Points, in no order, along strands that fork, close into loops and pass close to each other.
Two points are linked if the straight distance between their rows is under 50.9. Some points are linked to none.
Nefa: [ 17 -22 -27   2 -29  14   0  37 -26  14  46  39 -38 -34  -9 -43  30]
Veget: [ 24 -25   2 -16 -19   4  -3  37 -23  17  22  13 -25  -6 -11 -28  24]
fiza: [-22   3 -52  10  -1  25  24 -19 -22  -9  38   9 -33 -28   9 -15 -13]
pufav: [ -7  20 -11  29  14  -8   0  -4  24   3 -33  -3  29  13   0  34  -6]
fub: [ -4   1 -14   7  -1   2  19 -23 -12  -6   7  -1 -19  -7   0  -2  -1]
Zole: [-23  -7  48 -31  13  -1  10 -28 -13 -17   0 -28  10  15   3   3  -7]
bapi: [ -8   0   3   5   8  -2  15 -24  -6  -8  -3 -11  -8   9  -2  10  -3]
devu: [-34   8  24  -9  23   2  18 -62   7 -24 -13 -32  11  16   7  24 -28]
Vuzig: [ 12   6 -40  39  -2  -4   1  18   8  15  -1  14 -11   8  -4  22   7]
turer: [ -2  22  55  13  26 -21 -10 -32  53   1 -59 -29  52  15  13  41 -28]
fifif: [  8 -49  29 -60 -18   9   0  18 -31 -10  12   1 -16 -12  -6 -38  21]
Rud: [-22 -36  32 -76  -6  20  12 -19 -35 -29  11 -20  -6 -14   8 -40  -1]
Duveg: [ -2  14 -70  61  -6  -8  29 -28  26  16   2  24 -10  20  15  29  -9]
giv: [ 18  -2  36 -32  -5  -8 -36  51  -4   5 -11  -4  23   2 -11 -17  18]
biba: [ -9 -40  31 -65 -13  13   7  -2 -34 -18  10  -7 -10 -14   0 -39  12]
dosep: [ 17  -6 -46  33 -29   7   2  31 -17  12  47  47 -40 -30  -9 -30  29]
tof: [ -6  10 -36  36   6  -6  21 -23  11   5 -10   3  -4  17   2  29  -6]
gab: [ 39  22   3   2 -13 -22 -43  49   6  14 -17  13  15   3 -24  -5  19]
zot: [-32 -30 -16 -43   4  47  37 -26 -35 -21  50 -27 -36 -14  14 -37 -19]
Raba: [-33  -3  60 -31  26  -6   7 -27  -4 -14 -11 -35  22  14  11  15 -19]
Lokar: [ 17 -35  16 -38 -17   9   3  27 -29   5  18   6 -20  -7  -9 -34  25]
pif: [ -9  10 -49  33  -3   2  27 -41   6  -4   6  11 -18  -5   9  14 -13]
Relez: [ 12   2 -54  52 -13  -2  13   3   7  13  17  31 -29  -2   0  12   8]
Zerub: [ -8   1 -29   4  -6  14  19 -14 -24  -3  24   9 -28 -25   4 -21  -2]
sir: [ 27 -33 -13 -10 -30  11  -4  44 -26  18  39  30 -35 -26 -12 -42  31]
bam: [-22  27 -51  51   8 -12  35 -48  33  11 -20  -4  21  35  19  43 -18]
vis: [-15   9 -58  26   0  16  27 -39  -5 -11  16  10 -23 -18  12  -1 -15]
zupin: [-21  17  53  -2  33 -10  -4 -28  27  -5 -44 -28  44   8  14  33 -23]
Mobem: [ 19  27  44  14  15 -38 -40  -3  55  15 -49 -18  46  30  -3  45 -24]
gifon: [ 22 -13  27 -43  -8  -3 -34  63 -11  11  -5   0  13   4 -15 -23  23]
raf: [  6   6 -83  65 -26   8  10   7   0   5  42  63 -36 -23   0  -4  15]
vez: [-30 -40 -20 -30  -3  59  46 -35 -32 -27  68 -22 -54 -25  16 -49 -17]
Nofo: [ 23   5  58 -35  -3 -21 -47  39  11   1 -22  -8  32   4  -7 -14  11]
Tigu: [ 22  22  50   6  11 -27 -38   7  39   4 -41 -16  38  17  -6  26 -11]
Senu: [  3   2 -72  53 -27  11   8  17 -14   4  49  57 -40 -31  -4 -15  21]
Zut: [ 11  23  58  12  24 -30 -23 -20  58   8 -58 -30  52  28   9  45 -28]
soget: [-24  12  55 -14  31  -5  -4 -15  11  -8 -33 -27  37   7  12  25 -18]
rana: [ 43  23  24   1 -14 -35 -54  42  14  16 -21  11  21  13 -27   4  16]
bug: [-10  17 -27  32  14  -6  14 -16  20   7 -24   1  19  20   2  36  -7]
mor: [-17   5   8  10  17  -3  12 -20   1  -6 -11 -12   7  16  -3  25  -5]
rukoz: [ 17   9 -21  21   2  -4  -8  33  -1  14  -3   9  -4   6  -8  12  10]
niz: [ 35  17  47 -11  -6 -37 -55  36  18  14 -23   1  30  15 -18   4   9]
Lil: [ 12   8  21  -9   3  -5 -21  39  -3   6 -14  -4  18   6 -11  -4  14]
kela: [  7  18  57  -7  14 -16 -27   7  23  -3 -37 -18  36   5   3  12  -7]
Kuvad: [ 24  15  -8   5  -3  -6 -26  49  -2  14  -9   8   6   3 -15  -2  16]
tivif: [-36 -31  -3 -57   7  45  31 -26 -39 -25  36 -35 -25 -11  13 -38 -20]
feno: [-32 -32  13 -74   1  34  21 -19 -38 -27  20 -26 -12 -16  11 -40 -11]
gori: [-11  19  17  12  19  -5  -4  -6  19  -4 -33 -10  31  11   1  29  -7]
samo: [  7   5 -73  63 -19   0  13  -6   9   8  28  47 -32 -11   5   6   5]

A fork is a point with three links, a tip a point with one. Leave the first point through the second and follow the links. Name the first fork or tip that comes.
raf; samo | Kuvad
rana; niz | giv
Lokar; fifif | vez
Mobem; Zut | Zole
turer; Zut | kela

How many points has the smallest loop of links through each point below? Write none if it is on no loop.
Lil | 7
fiza | 11
sir | none

Name the points in between on the shortest way along the links from the first point to the second, in order.
fiza; bug | vis pif tof
niz; rukoz | rana gab Kuvad
Raba; Zut | soget zupin turer
dosep; Vuzig | Senu raf samo Relez
bapi; pif | fub Zerub fiza vis
Vuzig; Nofo | rukoz Kuvad Lil giv
